Each row is a point on a tangle of strands that fork, close into loops and nearly touch. The rows are in no order.
(in the rows, 128 means zero)
Two points are linked if the straight distance between their rows is under 65.4. Some points are linked to none.
dov: [167 180  72 110 126 111 132 162 153  78 158 130  94 132 110 122 113]
Fufu: [155 136  53  99 100  95  96 138 173  73 172 169 109 140 126 119 115]
puluv: [132 128 136 175 170 165 125 162 109 139 144 137 127 139 134 153 107]
Tinit: [149 120 134 146 205 169 125  96  66 188  93 104 165 122 165 135 146]
Suf: [147 148 111 138 153 150 143 151 134 115 154 118 130 132 124 134 116]
Fil: [142  97  65  87  83  95 101 121 173  79 169 177 125 140 128 121 125]
Pifug: [152  78  73  73  76  86 111 104 168  80 165 176 134 138 134 128 139]
Zafa: [118 172 142 108 116 116 145 114 137 113 121  95 126 121 116 101 138]
kon: [129 198 112 102 109  87 146 168 147  89 127 100  72 125  85 112 118]
tepa: [125  44 122  94  71 105 130  93 159 121 152 155 158 136 140 144 143]
vofom: [169 185  91 111 135 122 153 171 141  87 141 111  86 123  97 126 112]
mov: [145 145 127 150 171 161 145 150 115 129 141 115 127 127 124 142 116]
beza: [160 113  88 164 145 160 124 164 141 126 186 143 148 141 147 159 107]
sose: [155 107 132 166 213 171 117 128  69 188 106 122 156 134 169 150 131]
nebo: [122  67 183 135 101 110  94  57  96 194  72 127 192 105 181 118 151]
pufof: [134 207 122  74 103  97 153 124 132 100 111  79 105 115 101  93 147]
vipid: [140  77 102  86  83 103 125  96 162 101 159 149 154 135 143 122 144]
Kuzeg: [138 100 150  76  55  99 131  63 145 113 110 121 186  96 137  95 153]
Funi: [ 95 106 150 162 143 141 106 136 124 147 141 142 136 145 146 135 119]
zik: [113 147 156 118 120 122 134  84 120 139 109  96 164 110 138  96 147]
Pubod: [144 139 145 148 206 171 132 103  57 182  67 107 135 111 142 129 146]
veri: [122 195 153 103 132 130 162 108 112 132  86  68 120  99 101 104 157]
viril: [118  83  95 131 103 135 114 139 166 117 181 164 136 147 143 142 116]
balut: [125 145  73 110  90  90 106 146 182  76 160 166  93 139 110 114 107]
Sobir: [166 149 123 155 168 171 159 172 116 114 132 113  96 114 107 150 110]
Kofes: [164 145  86 135 142 140 138 156 146 103 172 131 128 135 126 133 111]
Sokup: [114  80 185 122  91 113 107  57 109 170  83 117 191  97 162 112 145]
Niku: [ 70  60 166 136  80 115 110 107 144 134 132 171 131 143 127 140 127]
sar: [133 108 149 172 206 149  97 133  69 198  84 147 146 148 168 135 130]
tuv: [116  78 170 142 133 122  93  75  97 194  91 125 182 122 186 119 148]
Gul: [113 187 142 105 115 104 149 132 138 110 118  88 105 124 100 102 133]
Medun: [130 111  95 183 130 163 113 174 143 131 180 162 134 147 141 165 100]
tas: [127 168 138 111 132 129 148 104 126 123 123  91 145 116 125 104 144]
vefem: [ 79  83 153 137  92 118 113 118 151 128 144 160 131 142 130 128 123]
tov: [ 84  99 133 135  91 118 112 133 162 116 157 161 118 142 122 127 115]
dufe: [117 132 152 154 178 147 118 115  93 166 104 112 146 128 150 125 135]
Nek: [ 69  43 176 131  61 105 119  96 137 137 113 177 137 137 121 152 134]
tava: [156 120 149 169 221 183 127 146  58 177  67 135 115 123 143 144 124]
Vir: [109 114 173 122  96 114 120  70 118 146  99 109 180 101 149  98 149]
feb: [102 112 112 173 118 150 107 165 150 130 170 163 120 149 133 148 101]
salur: [108 191 171 112 136 121 163 152 105 132  73  65  71 102  79 116 140]
puz: [163 160  76 118 131 124 133 151 154  91 169 134 119 135 123 123 115]
tis: [102  99 103 131  91 120 116 138 172 106 170 168 117 147 123 128 109]
Vaz: [118  30 125  97  56  95 137  90 154 122 142 172 152 139 127 164 143]
Zivur: [104 196 158 110 121 107 155 146 126 117 100  79  85 118  84 106 132]
rut: [111 160 101 121  96  95 121 151 174  90 156 146  90 142 104 111 109]
Zeva: [165 171 111 132 152 147 163 176 128  99 129 103  83 115  93 138 113]
fis: [107  23 145 103  48  93 143  90 146 129 125 175 152 140 117 179 142]
doma: [119 194 161 104 140 136 164 120 101 141  73  65  99  92  90 111 155]
sute: [138 105  97 139 129 140 119 141 153 123 181 142 151 142 148 137 115]
noko: [132 117 143 186 192 168 109 161  87 165 122 146 131 141 151 158 113]
lavog: [121 120 157 180 198 155  99 152  76 177  93 151 128 146 151 145 121]
suzov: [114 120 150 158 166 145 115 124 108 155 128 125 149 138 153 131 126]
lida: [123 186 104 111 105  89 131 161 159  86 141 121  80 134  92 107 112]
fikup: [146 212 104  74 111  93 151 146 137  90 115  87  85 119  92 101 141]
gom: [131 147 151 143 188 162 138 116  83 157  96  97 130 117 134 131 136]
Ruzi: [147 157 148 132 177 176 159 149  96 134  89  89  90 105 104 138 129]

A fork is a point with three links, a tip a point with one. Leave the first point through the second and follow the links. Name the first fork or tip that comes.
tis / tov => Nek
sar / sose => Funi
Kofes / puz => mov
balut / rut => Gul

A piece is all that can be reached along the links. How many separate loops has the piece of each point below (a circle has one, a figure eight two, a Y none), and how many tips (points with one link)?
Zivur => loops 0, tips 3
Suf => loops 1, tips 1
viril => loops 0, tips 2

Name the points in between on the shortest way along the links from the first point to the second, in order.
salur / tas => Zivur Gul Zafa
nebo / Zafa => Sokup Vir zik tas
Sobir / Tinit => mov puluv noko lavog sar sose
veri / fikup => doma salur Zivur Gul pufof
sose / suzov => Tinit Pubod gom dufe
Fufu / vipid => Fil Pifug
